Points on a hilly landscape, in no order, each with its height.
A ball rolls from a point to the lowest of its 2 nearest points, and stops where none of them is lower. Distance is the straight distance between rows; heights are no part of it.
<697> height 23.6: [ 27  28  37  18   9 -42 -17 -26  22  20 -13  18 -26  40  22  -4   8 -49
  37  -1  28 -33 -42   5   8   7 -22  -3]
<981> height 33.3: [  4 -14  17 -13  21 -25  31  10  -1  16 -33 -18 -11 -14 -27  28  -1 -17
 -39  53 -21  15  13   3 -50 -10  22 -12]
<1518> height 47.0: [ -1 -18 -33  -3 -40  50  17 -27 -43  21 -16  -7  -1 -19  23  -1 -13  19
  19  -4 -20  -6  47 -34  -1  -6  22   9]
<540> height 18.5: [-10  16 -31  -5  16  13 -23 -12 -10 -30  48  31  25  45  11 -34  22  44
 -10 -31  19  22 -15  33  26  34 -12   5]
<1243> height 50.0: [ 35   9   0 -14  -9 -12 -10  31  14  16  -7 -25 -67  -6  28  16 -27 -20
  17  12  -3 -24  12  16  28  12  48  11]
<1629> height 25.3: [-19  59   4  14  18 -30  -3 -14 -38 -27  -8   8  15  21   9  -3  34 -20
   9 -59  25  20  -1  28 -14  18 -23   5]
<1478> height 47.5: [ 45  -3  30  -3  12   3  17  87  26   2  -2 -11 -38  -4  -6   7 -16   3
 -31   8  18  -8 -12   6  -5  11  45   2]
<1578> height 49.0: [  2 -12 -14 -19 -24   8  -4 -51 -44  30 -12  16  -7  -4  -2  16  13   4
  -1   0 -12 -26  37 -21   6 -10  -3  -8]
<998> height 31.5: [ -5 -11  26 -26  20 -31 -35  25 -26 -28  -8  43  16 -42 -13  46 -17 -29
 -18  14 -29  -3   5  23 -19 -33  18 -10]
<63> height 41.8: [  6 -22 -31 -12  -7  42  42  -4   5  -7 -12  -3  32 -22 -12 -19 -33  -6
  40  -8  -2  19  -9 -36 -31 -35   7   0]
<1229> height 49.4: [ 12   0 -21 -26   1  14 -33  23 -10 -18  -8  22 -14 -27  38  -8 -17 -15
  56 -25   2  -7 -10  10   1   0  28  18]
<1484> height 45.8: [-51   1 -17 -28 -12 -25 -12   6 -10 -61  27  24  13 -41   3  -6 -17 -32
  49  -6 -26  32   2   2 -17   0   5   6]
<58> height 46.6: [ 28  -8  18  -8  20  26 -61  37   6  -3  13  26 -16 -45  11  26 -11  25
  30 -10   2 -15 -15  27  40 -28  31  13]
<480> height 57.4: [-53  39  -1  22  -8 -47  53 -26   9 -25 -19 -12  20 -17 -29  18 -10 -45
  -1   8 -20  45  15 -13 -54 -10 -27 -23]
<1489> height 19.4: [ 16  35  41  -1  28 -35 -37 -12  27 -12  14  61 -12  45  31   1  -2 -31
  31  11   7  -6 -54  19  -7  11 -21  18]
<1282> height 51.9: [ 11 -19   2  40 -39  18  17 -69 -14  15 -42   0  28  10   1  -4 -39 -31
  -3 -37  -1  -8  13 -38 -10 -33 -45 -31]
<292> height 41.0: [  5 -52  -7 -13 -23  -8  47  33   0 -23   7 -33  -6  15 -31   5 -62 -15
 -52   1 -30  19  59 -26   3  11  28  17]
<913> height 16.6: [ 19   1  32 -19  41  25 -42   8   8  32 -38  18  37 -29 -22 -15  41  33
  41   6  -2 -40 -38 -34 -22 -46   5   6]
<47> height 55.0: [ 33  41  23  12  38  -6 -20   5  50  49 -49   6 -17  35  37  -8  10  -1
  43  22   3 -12 -58   9 -16   7   7   5]
<459> height 13.9: [-16  10 -43  12  13  47  -6 -33 -13   6  -1   9  24   8  21 -41  26  47
  45 -22  14 -13 -15 -19  22  19 -23  -2]
<257> height 41.1: [ 19 -33   1   3 -28  42  -5   2  10  30   6 -30  -9 -45 -14  37 -40  19
   0  35 -33   6  48 -14  28 -43  45  15]
<187> height 47.6: [-30   2  -1 -16   0 -28 -32   7 -16 -42   5  52  18 -35  27 -16 -18 -35
  56 -45   0  -8 -22   6  -4  -1  14   5]
<1105> height 29.4: [ -9  -2  18 -11   8 -33  16  -1  31  -1  -9 -23 -19 -28 -26  40   5 -28
  -4  72  -4  -2 -16  -9 -17 -21  -3 -16]
<605> height 55.8: [-23  42   5  24  -3 -35  47 -45 -21  -2 -39 -11  20  -7 -23  18  14 -41
   9 -22   6  11  16 -15 -41 -21 -39 -17]
<550> height 44.9: [-24 -28 -53 -23 -29  19  30 -30 -46  -1 -10 -23  -2  -9   1   2 -35  -5
   0  -5 -24  21  56  -7   6   0  18  19]
<487> height 19.1: [  7  10  11  -8  32  13 -71 -29 -11   9  31  58  31  52  14  -9  22  33
  28   0   4 -32 -26   6  35   1 -16  24]
<579> height 24.0: [-41  46   3  -5 -37 -77   8  -4 -41  -7 -11  13 -31 -41  12  -7   3 -62
  27 -11 -23  -1  10   1 -33  13  12  11]
<666> height 19.2: [  7  -7   0 -14  -2 -25  27  22   1 -13  29   2 -49  33 -35  -8  11  -2
 -56  10   9   0  12   9  13  17   1   3]
<1561> height 44.2: [-53 -32 -34 -24 -39 -30  13  14  -5 -72  13  -6 -10 -19  -7  -2 -39 -45
   7  -9 -29  51  31  12  -7   8  -6   1]
<1283> height 28.4: [ 15   5  12   9   4  -1 -42 -17 -54  33 -10  42  12  19  22   1  47  29
 -14 -30  11 -50  -1   3  13  17 -13  -5]
<541> height 31.7: [ 13  24  -5 -13 -17   4  23   5 -30   3  -9  24 -20  12  15 -34  -2 -27
   7 -58  29  -2  15   5 -19  19   4  19]
<920> height 35.2: [  3  -8  36  25  -6   7 -17 -30  -9  35  32  26  12  19   4  -8  60  30
 -40 -29  27 -46 -18 -33  17  11 -52 -37]
<601> height 44.1: [ 48  24  13  23   4  17 -14  39  42  15 -24  20 -14  14  41 -38 -26 -26
  39 -33  30  -5 -50   2   3   1  12 -10]
<1039> height 45.2: [ 32 -29  30   7 -23  57  -1  40  46  30  20  -2  17 -42 -12 -22  11  50
  24  -3 -11   1  17 -43  16 -43  33  38]
<1470> height 42.6: [-45 -29 -41 -39 -22 -10  22  -4  11 -53  30 -32 -17 -11 -20   0 -25 -14
  28  25 -18  45  27   3   6   3  14  23]
<539> height 21.5: [ 15  23  10 -13  48   9 -11  -2  27  25 -37  11   6 -19   3 -30  29   0
  71   4   3 -16 -42 -27 -33 -21  12   9]
<1586> height 42.8: [  3   0  10  40 -10 -18  45 -24   6  17 -46 -24  28  12 -37  12 -23 -46
 -54  23  -4  15  13  -8 -44 -24 -22 -30]
<1654> height 24.5: [-13 -23 -17  -6 -20  -9  17  22  37 -53  54 -40 -31  30  -6 -18 -43 -14
 -14 -18  19  26   6   5  47  34 -16  -1]
<593> height 47.2: [ 17 -25  26  -1   2  46 -13  21  43  11   2  10  52 -50 -31 -17   3  35
   8  15  -8  -1 -13 -25  -5 -55   7  16]
<752> height 43.5: [ 36 -19  -1  -5   3  30 -19  67  -7 -11 -10  11   1 -57  21  21 -43  15
   5 -28   5   4 -10  21   7 -23  31 -12]
<143> height 20.2: [ 26  -5  -8   9  -3  48  -1  -8  25  52   5 -10   2   2   2 -44  39  39
  34   8   3 -24  -7 -50  -2  -5   1  14]
<1200> height 33.4: [-19 -43 -32 -25   7  15   0  22   0 -52  16   4  47 -27 -41   7 -13  18
 -28  -2 -23  52  -3  19 -26 -17   1  -9]
<1524> height 38.2: [  5 -29  -7  -3  -9  12  11  60  15 -30   5 -35 -18 -20 -19  21 -51  14
 -33   2 -15  30  13  16  12   4  34 -14]
<911> height 58.2: [ -6  19  10  -6  30 -15 -26  26  50 -12 -17 -15 -10 -36  20   1  10  -6
  50  44  -8  -9 -39  13  -1 -21  30  10]
<893> height 22.6: [ 28  22   6  35  15   2 -17 -46   9  62  -1  -2 -10  55  29  -9  54  40
  -1  18   8 -37 -14  -9   7  45 -22 -10]
<490> height 45.4: [ 48 -16  15 -12  10  24   6  86  40 -15  17   1 -12 -21 -29 -18 -10  18
   1   0   3  12  -6  -1  -3 -21  43  27]
<1651> height 37.7: [ 14  -5  20  18 -11  13  19 -40 -15  36  -3   4  12   4 -10  -9  27   0
 -17 -24  36 -35 -15 -39 -12   7 -53 -26]
<451> height 42.0: [ 32  -8   1  15  -4  34   6  17  28  18 -21  -9 -10 -16  25 -23 -34  -2
  36 -14  22 -29 -38 -24  21 -10   7  -8]
<755> height 56.5: [ 17  26  21   5  49   6 -57  14  59  26 -38  -7 -10   7  23 -13  24  14
  56  29 -12 -14 -55  17  19 -22  20  21]
<653> height 64.1: [ -1 -14   1   4   3  13 -31  27   0 -26  21   2 -18 -15  23  14 -20  13
 -26 -31  16   4  -5  43  45   8 -12 -26]
<192> height 32.2: [ 39 -27  34 -11 -21  19  -9  32 -17  26  59  46 -21 -14 -14   9   3  24
 -43 -19   7 -22  20 -20  28 -16   6  -6]
<1663> height 54.5: [-28 -10   6  20  17  16 -48 -56  18  20  19 -13  33   9  -6   2  53  52
  32  36  10 -35 -29 -37  45  -3 -34 -10]
<1486> height 34.7: [ 40  31 -19   5   6  33  11   7 -11  21 -29  17  -3  35  22 -47  20  12
  23 -38  25  -3 -15   1 -16  23   0  20]
<959> height 34.2: [ 28 -16  13 -21   8   7  -4  30  39 -18  68  23 -18   5 -36 -21  16  -7
  -3  10  17  -1  -6  -7  23 -16   2  40]
<1197> height 40.0: [ 26  11   7  22 -10  19  18 -31  14  29 -21  -9  -7  17  10 -30  -3  -3
  23 -17  36 -37 -29 -32   2   0 -25 -11]
<901> height 61.2: [-31   9  -2  -3   7 -51 -45  37  17 -54  19  12 -13 -50  26   8 -15 -26
  20  15 -26  17 -29  42  -1   8  21 -10]
<1031> height 14.7: [-26   2 -20  15   7  31  11 -15 -27 -13 -33 -25  49 -22   5   3  -9  17
 -13 -32   9  23 -17  25 -13  -9 -17 -23]
<1246> height 24.4: [-46 -32  -3 -25  25  -6 -30 -21 -14 -53  39  40  41 -19 -43  24  -6  -1
   0  13  -7   5  -2   5  12 -33 -29   0]
<1188> height 62.6: [-32 -13  -5   1  -8 -10 -16  31  19 -59   5 -12  -5 -32  27  15 -41 -19
  -3  -2   1  23 -18  43  18   4 -14 -33]
<225> height 35.1: [ 22 -35  23  -1 -14  13 -29  45 -12   1  65  21 -20 -35 -20  33  -1  44
 -38  -4 -14  14  20   8  43 -22  13   1]
<271> height 34.9: [  8 -25 -19   6 -20  18   3  48 -34   3 -26 -37  -4 -25  23  10 -37  29
 -46 -18  -5  11  26  34  -3   2  34 -16]
<25> height 58.8: [-31  18   8   2 -29 -51  40   6 -16  -9 -36 -20  -7 -10 -20   4 -17 -66
 -26   1 -18  32  35 -10 -54 -10  -6   1]
<1154> height 50.9: [ -7 -19 -10  -6  -9  15   4 -75 -12  14 -14  -5  15 -16 -19  18  19  14
  44  30  -9 -30   2 -38   7 -25 -23  -8]
<1499> height 10.9: [ 37  40  15   6  17  -6   4  13  11  13   3  22 -32  82  31 -12  11  12
 -40 -11   9  18 -31  42 -22  37  -2  23]
<1564> height 11.0: [ 10  17 -11  -1   4  -6   0 -20  37  17  34 -33 -43  36 -16  -8  42  23
   5  62  -8  -1   1   2  23  23  17  38]
<281> height 53.4: [ 35  48  13  12  21  -3  32  12  55  37 -31 -29 -39  51  27 -29  -3  -9
  30  37   7   3 -36  -4 -23  32  26  20]
<421> height 51.6: [ 39  25  30  24  21   4  36  25  37  40 -46 -44 -26  16  10 -25  -1 -11
  -5  17  30 -31 -37 -15 -32  15   7  -8]
<1342> height 21.0: [-36  25 -34   4  12  24  54  -5 -11 -38 -20 -17  44 -15  -5 -16   0  11
  30 -24  12  39  -3   0 -34  19 -13 -10]
<546> height 31.9: [ -5   6  27  22  11   8 -37  -9 -35  43  18  19  28  17  51  11  79  46
 -40 -24  17 -32   1 -14  11  29  -9 -33]
<1385> height 38.9: [-13  12  29   4   9 -45 -26  -7 -28  -8  -3  -2 -13   9 -10  31  21 -15
 -53 -25  13 -13   4  48  29  -8 -40 -19]
<750> height 47.1: [-43  -5 -34  16 -17  18  33 -19   0 -13 -20 -70  -5  -4   3  19 -25  14
  -7  16  -4  26  17  19  11  20  -1 -12]
<1582> height 29.0: [-20 -14   7  49 -32  17  11 -22  -1  44  -5 -48  21   1  20  22  13  33
 -61   7   1   2   5 -12  15   4 -22 -54]
<1532> height 38.3: [ -3 -42  -5  -3 -28  30 -24   4   5  13  44  -6   7 -31  -6  34 -12  37
  -4  15 -22   2  36  -8  53 -27  14   3]
<904> height 36.9: [ 15 -23   6 -26  -8  28   6  19  32  -4  61  16   5 -13 -45 -39  43  37
   7  12  -6   6  27 -26  17 -18  18  55]
<246> height 44.4: [ 13 -10  36   5   0  -5 -22  -8   1  -8   6  43  15 -21 -17  17 -10 -22
 -24 -21  29 -29 -29  -5  10 -18 -40 -22]
<194> height 30.8: [-13  13  26  15 -10 -63  10  21  15 -37  15 -16 -36  26   2 -21  -3 -55
 -31 -18  14  14  -3  22   4  21 -18  -3]
<790> height 65.1: [  3  -3   3  15 -14   4 -41  -3 -23  22 -13 -15 -22 -21  43  34  -7  27
 -17 -18   3 -29  -1  38  49   0   2 -33]
<584> height 47.9: [ 62  30  22   1   2  -2 -21  43  44  22  11  17 -56  25  30  -4 -34  -9
  23  15  -7  -8 -11  23  32   4  41  42]
<581> height 39.1: [ -4 -35 -23 -23 -21  17  38   9   3 -17  42 -21 -10   5 -27 -20 -41  14
 -16   9  -7  16  36 -42  17   8  11  27]
<1569> height 26.0: [-16 -33  -4  38 -38  30  31  -2  18  40  13 -46  18   6  16  14 -31  32
 -44  21 -10   8  21 -42  29   6  11 -33]
<745> height 22.5: [-10   5 -46 -18  28  22 -26  21   6 -24  30  22  24  25   8 -43  14  48
  29 -24   4  34 -15  36   4  29  14  38]
<1414> height 28.5: [-17  23  -3 -23  17 -15  18  22  23 -27  20  13   1 -16 -11 -32  15 -31
  45  14   4  19 -29 -12 -30   8  12  11]
<1216> height 37.1: [ 10  -5  31  -8  25 -20  13  -7 -14  15 -20  22  19 -11 -37  27  18 -20
 -48  30  -7  -5  -9   0 -47 -13 -12 -26]
<1174> height 20.1: [-15  49  -4 -12   6 -65  -3   4 -14  -4 -18  13 -40  -1  17  -8  26 -34
  39  12 -13   7  -7  19 -36  26  32  12]
<1051> height 59.7: [-39  28  -4 -17  27 -28 -38  20   7 -32 -10   5   9 -28  31   2  14  -5
  56  30 -29  17 -40  28 -12   5  37  13]
<1551> height 24.7: [-28  30 -31 -12  24  -6  29  21  -9 -38 -17  -8  18   6   0 -23  23  10
  23 -30   7  47 -11  36 -41  36  10   0]
<133> height 25.9: [ 53   3  24  18  -6   1  -1  -2  11  62  19   2 -39  39  16  -5  50  19
 -18  20  20 -45  -3 -22  12  20 -10  -8]
<394> height 49.1: [ 16   3  -7 -25   6   4 -56  35  19 -30  30  25 -19 -12  34  -3  -9   7
  53  -8  -5  19  -8  43  42  -5  35  33]
<132> height 60.3: [-33  14  -7   3 -23 -28  41 -39 -20  11 -56 -43 -15  -4   7  20 -27 -45
   2  22 -23  10  44   4 -26 -16   4  -1]
<684> height 27.0: [  1  -1  38  -5  28 -24 -26  46  22 -28   0  34  10 -49  -4  30   3 -28
   5  20 -10 -11 -38  11 -19 -29  13 -16]
<1418> height 30.9: [-23  -7  -3 -22   8 -12 -23  -4 -53 -26 -25  26  24 -25   9  34  -8 -21
 -17 -26 -17   0  13  35 -15 -18   7 -11]
<1398> height 53.9: [ -7  20   1  37 -24  -2  28 -50 -23  13 -68 -29  33 -13  10  22 -16 -32
  17 -35   5   0   7 -16 -42 -32 -33 -28]
<665> height 22.1: [  9 -21  -6 -10  -3 -18   3  29  24 -38  65  10 -42  47 -25 -12 -13   0
 -28  -2  -3  21   8  24  50  28   2   6]
<358> height 13.4: [-11  -6 -15 -17  21  13 -41 -24 -24 -31  56  59  39  33  -6 -33  26  32
  15 -29  20 -12 -14   3  25   9 -21  30]
<1042> height 12.0: [ -9  52  -2  13  -1 -49  21 -36  -1  10 -14 -34 -53  44  10   8  31 -32
  12  20   5  -2  17  17 -13  35  -8  10]
<1119> height 48.4: [  5 -45 -14  17 -30  20  43 -15  -1  12  34  14  46  15 -35 -16 -35  -6
 -61  -3  -4  19  41 -54  -1  -9 -26  -7]
<1111> height 31.4: [ -4 -17   4 -31   4 -10   2  15  38 -49  58  30  -8 -19 -22 -15  -3 -34
  27  10   2  19 -21  -8  -3 -16  -7  18]
<69> height 29.5: [  7  72  12  36  30  -7  -4 -27 -30   8 -44   3  25  51  23 -10  41   3
  14 -50  26  -7 -23  34 -35  17 -24  -1]
<213> height 44.8: [ -8 -20 -34  11 -28  28  35 -20  16  10 -23 -62   6 -18  -2  20 -63  -7
   1  39 -27  17  33 -11  12  -2  28  -7]
<900> height 21.8: [ 28  -7  37 -16  42  -5 -34  28   9  16 -29  20  22 -41  -9  19  18   8
  13  22  -5 -34 -40  -4 -15 -42  13  -4]
<1266> height 50.2: [-19 -23 -13  22 -21  12  33 -49 -11  -1   4   4  31  11 -18  -7 -24 -17
 -32 -18   8  10  14 -25   3 -10 -58 -20]
<1452> height 52.2: [ 13 -11  -7  -2 -15  -7 -23  32  21 -15  31 -29 -66 -26   0  35 -27  -6
  22  42 -16   0  24  23  54 -13  32  22]
<148> height 23.4: [  0 -24  -2  15 -28  48  17 -11  16  29  20 -24   8  -5  21 -10   6  37
  -6  10   6 -13  10 -47  22   2   3 -14]
<389> height 15.7: [ 39  14   1   7  -5 -16  16  21   3   9  30 -12 -48  57   9 -10   5  11
 -59  -4  12  -3   3  22  12  44  20  12]
<1384> height 36.4: [  0 -45 -30 -34  -8  -9  12  46 -10 -55   6  32  20 -32 -28   8 -35 -23
 -23   0 -33  47  19  19 -42 -21  32   4]
<975> height 52.9: [-24 -10 -25  16   1  35   0 -58  -7  32 -17 -25  39  -8  -8  12  40  55
  17  35 -11  -1  -2 -39 -11  -4 -20 -19]
<264> height 13.5: [ -7  21   5  19  51   6 -37 -25   1  19 -35 -17  20  11   8  10  36  21
  27  16   8 -33 -44  19  11   9 -15 -23]
<982> height 24.2: [  3  25  23   4  37 -10 -61 -15 -37   7  -6  41  21  52  17  12  24  15
   4 -16  19 -51 -24  32   8  14  -1   3]
<460> height 39.2: [-10 -17 -15 -33  -1  -1  36  10 -21 -28 -12  20  19 -25 -13  -5 -18 -26
   7 -21  -5  23  11  -9 -49  -7  12   7]
<1336> height 46.8: [ 17 -35  23  18 -27 -12  43   6  13  17   7  -6  16  19 -42  -2 -36 -20
 -92   6   0  -2  29 -41 -13  -5 -28 -13]
<863> height 49.6: [ 38   4  18   0  17  16  16  38  27  34 -16 -23 -24 -14  -2 -15  14  16
 -12  32  12 -24 -21 -12 -21   2  30   7]
<660> height 29.3: [ 43  -8  40  19 -12   6  -7  18   1  40  37  27 -28   5   1   6   4   3
 -42 -10  31 -50 -11 -20  28   0 -14 -21]
<481> height 63.4: [ -4 -15   6   0 -17 -14 -20   1 -19   3 -31 -17 -31 -29  17  47 -38 -28
 -11  -1  -8 -17  28  26  29 -14   4 -22]
<960> height 17.4: [  5   8 -32  35 -10  53  -1 -47  11  32   1  -8  13  16  13 -53  48  57
  60  -6   8 -19 -11 -63   9   2 -25  -5]
<222> height 29.6: [-16 -36 -20 -26   3  24 -22   8  20 -48  45   2  41 -36 -35   4  -1  29
   5   8 -12  26  -8   9  27 -30 -10  13]
<26> height 12.7: [-52  10  -3 -28  28 -23 -30 -45 -62 -29  -6  16  13  13 -13  31  28   3
  14  10  -5 -29  19  24  19  12 -10  -2]
<1179> height 7.3: [-26 -15 -37   2   4  40 -22 -22 -19 -17  -3  -2  53 -28  17  -5 -14  37
  19 -17   3   6 -13   7  25   4 -15 -14]
<927> height 37.0: [-11 -39  -1 -10 -31   7  26  -6  26 -28  32  -7 -13  -9 -26  -8 -69 -39
   6  10   1   2  20 -34  26 -11  -7  13]
<1585> height 26.1: [  3   7 -47 -10   1  31  14   3   0  -8  18 -17 -18  40  19 -45   6  32
  20  -5   2  21  10  19  17  36  28  34]
<1638> height 46.0: [ 47   6  13   6   3  28 -29  56  63   5  21  26 -24  12  28 -25 -38   3
  33 -20  17   4 -32  13  28 -10  15  22]
<1309> height 25.1: [-10  49  -9  -8  32   0  25  20  37  10 -35 -14   2  -1  -4 -35  31  -6
  70  24  -3  13 -37 -20 -45  10  19  16]
<589> height 34.8: [-22 -21  13 -19 -37 -36  19  -2  11 -45  35  30 -27 -14 -11  -7 -47 -76
  14  -6   3   0  19 -32  16 -14 -36   6]
<1013> height 45.0: [ 28 -18  14  25  -9  -9  55  -6  16  30 -33 -15  17  15 -41   5 -53 -53
 -54  27  -9  -1  36 -56 -32  -9   6  -1]
<220> height 43.4: [ 51 -20   8 -11 -15  52  13  59  11  21  17   9   6 -25 -12 -29 -24  29
  -3 -17   7  -7  10 -38  -9 -24  34  24]
<410> height 54.9: [-17  -9 -18  23 -12  23  12 -49 -39  46 -20  -9  66  -7 -12  17  35  36
 -31  25 -25  13  32 -21 -39   2  -1 -32]
<1288> height 37.5: [ 12  -2 -28  -6  20  44  17  26 -13  -1  -3  15  32  -2   2 -50  17  36
   3 -35  23  10 -24   3 -29  15  -3   1]
<547> height 39.3: [ 17 -23  13 -21 -25  31  24   8   4  33  38   5   7 -23 -27  -6  35  32
 -10  35 -20  -4  41 -52  -9 -29  32  34]
<730> height 15.1: [ -5  71  21  -3  29 -61 -11 -19 -15  -4 -21   8 -22  48  19  11  41 -23
  15   4   1   3  -5  44 -30  34   8  17]
<1655> height 27.3: [-33   7  -8 -20 -20 -42   0 -12 -47 -19 -22  17 -21 -30  16  23 -18 -56
   9 -31 -25  10  33  13 -16 -11   0   3]
<1441> height 27.2: [ -9   0 -21  -6 -18   5  33  11  -5 -28  14 -44 -21  25  14 -20 -29  -9
  -1 -25  17  15  15   9  20  40  15  20]
<1368> height 24.9: [-23  11  24 -27  39 -37 -22 -22   3  10 -20  -7 -11 -17 -16  49  27 -19
  23  56  -6 -28 -18  -1  -8 -13   5 -16]
<217> height 41.3: [ 19 -25 -14   0 -23  32  29   4  -4  45   3 -27  -2 -17 -17   5  -4  24
 -21  46 -29  -2  53 -45  -5 -10  45  17]
<876> height 46.9: [  1 -34  14   0  -8  -6 -28 -28 -35   9  10  41  29 -14 -20  29 -18  -8
 -42 -11  -2 -19  15   0  22 -30 -40 -29]
<1529> height 27.8: [ 15  33  36   9   2 -37  10  12  29   0   7   2 -35  24   6  -7  12 -46
 -23 -13  42 -15 -25  16   1  14 -19  -5]
<517> height 58.1: [-19 -42 -13 -17 -40 -12  12 -10 -56  20  22  15   2   9 -14  26  18  30
 -67  16 -41  26  81  -4   9  -4  16  -8]
<1641> height 18.9: [-42 -10 -19 -18   3  -4  -7 -53 -31 -28  22  14  23   0 -18  20   2   2
  17  -9   0  -5  15  -1  30  -4 -38  -8]
<1577> height 40.2: [ -2 -12  11  16  -1 -20  33 -45 -12  45 -15   6  12   7 -45  19   2 -18
 -51  37  -8  -3  24 -25 -29 -14 -30 -22]
<1261> height 6.2: [ -3  25 -19  17   5 -14  19 -45   8  24  12 -35 -46  61  -8  -6  39  13
 -11  38  15 -19  14   9  15  49  -6  12]
<1160> height 28.1: [-16  27 -29   6  20  -5 -15  26  -7 -39 -18  -3  15  12  44 -20   2   7
   7 -43   2  39 -23  68  -8  33  18   2]
<184> height 61.8: [  4   5   0   2 -23 -14  17 -24 -14  19 -56 -41 -48  -4  23  28 -26 -29
   6   9  -6 -26  26  10  -7   0   9  -6]
<154> height 31.3: [ 13   1 -24  -3   3  18  -6  53 -12 -19 -14 -19 -15   7  37 -14 -17  22
 -23 -42  10  23  -3  48  -1  33  37  -2]
<1069> height 33.1: [-37  -6   7  -2 -26 -56  21  -2  11 -54  43   4 -22  18 -15 -16 -18 -64
  -7 -28  16  19  19  -7  20   7 -55   1]
<1093> height 42.9: [ -5 -33 -46 -17 -19  10  40  -2 -11   3 -16 -36  17  -4 -23   5 -58 -19
 -13  24 -39  31  61 -21 -11  -1  42  21]
<1412> height 48.9: [-43   3 -18   6 -11 -15  45 -16   2 -42 -13 -48  -5   6 -23   2  -8 -12
 -22 -10   9  40  12  24 -12  18 -24 -18]
<983> height 15.0: [ 16  49  26  -5  22   3 -13 -11  27  -5   1  49  -2  86  35 -12  -3  16
   6  -3   0  13 -39  30 -13  25 -21  31]
<702> height 52.8: [  2 -13   8  -2   8  17 -22 -26  19  20  10 -13   9 -15 -16   9  26  23
  12  34  -3 -28 -25 -18  25 -27 -15   1]
<1238> height 28.6: [-21  37  -8  -9 -21 -41   4  -7 -42 -33  10  24 -20  14   7 -16  13 -47
  -3 -68  12  25  11  20  -9  12 -17  24]
<276> height 40.4: [ 22 -13  -6 -18  25  46  -7  45  -4  15 -20   5  21 -37  14  -7   1  34
   4 -25  10  -2 -30   1 -18 -11  16  -3]
<1027> height 56.6: [-22 -24 -23  10 -31  15  18 -24 -55  31 -11  -2  38   1   4   4  10  26
 -63  -5 -25  25  62 -16 -24   6  11 -23]
<1635> height 35.8: [-23   8   4  23  -3 -34  -2 -31 -39   8 -32 -25   6  16 -13  38  20  -6
 -72 -13   2   8  20  25  -5 -11 -58 -19]
<1557> height 40.6: [-17 -35 -27 -15 -13   4   2  30  43 -54  22 -46  -5 -30 -21  17 -57  -2
   3  27 -18  33  16   5   9  -8  19   8]
<644> height 20.6: [-10  36 -10  -6  30 -23  -7 -27 -28 -15  -3  32  -1  49  -5  -9  51  13
  12 -11  14   2   2  40  -3  32  -3  13]
<1071> height 41.9: [ 15 -15  43   8   5 -34 -14  22  -1  -6  -7  23 -15 -17  -2  40 -11 -34
 -54 -12  12 -18  -6  21   9 -19 -30 -35]
<797> height 19.3: [-43  30  19 -13  21 -58 -44 -43 -32 -16  -7  16  -1   3  -3  31  24 -29
  55  24  -8 -38  -8   6   4   6   5  -1]
<928> height 32.6: [ 18  59  -9  24  31  25   4 -13  -1  40 -44   6  24  61  22 -30  36  40
  20 -27  11  -4 -30  13 -30  43 -17   9]
<688> height 32.3: [-29  -9  13  27  -3  -9 -17 -40 -23  36 -17 -28  11   1   4  42  30  26
 -52  14  -7 -21   6  13  15   5 -36 -40]
<717> height 18.7: [ 21  13  15  26  32  11 -25 -29   4  53 -17  -1  24  25   4  -7  57  37
  22  14  13 -49 -46 -22  -6  12 -35 -27]

For each start below, name the point where the ball stops.
<292>: <1499>
<605>: <26>
<1229>: <1179>
<246>: <1179>
<257>: <264>
<653>: <220>
<217>: <913>
<1452>: <1179>
<876>: <1179>
<1243>: <358>
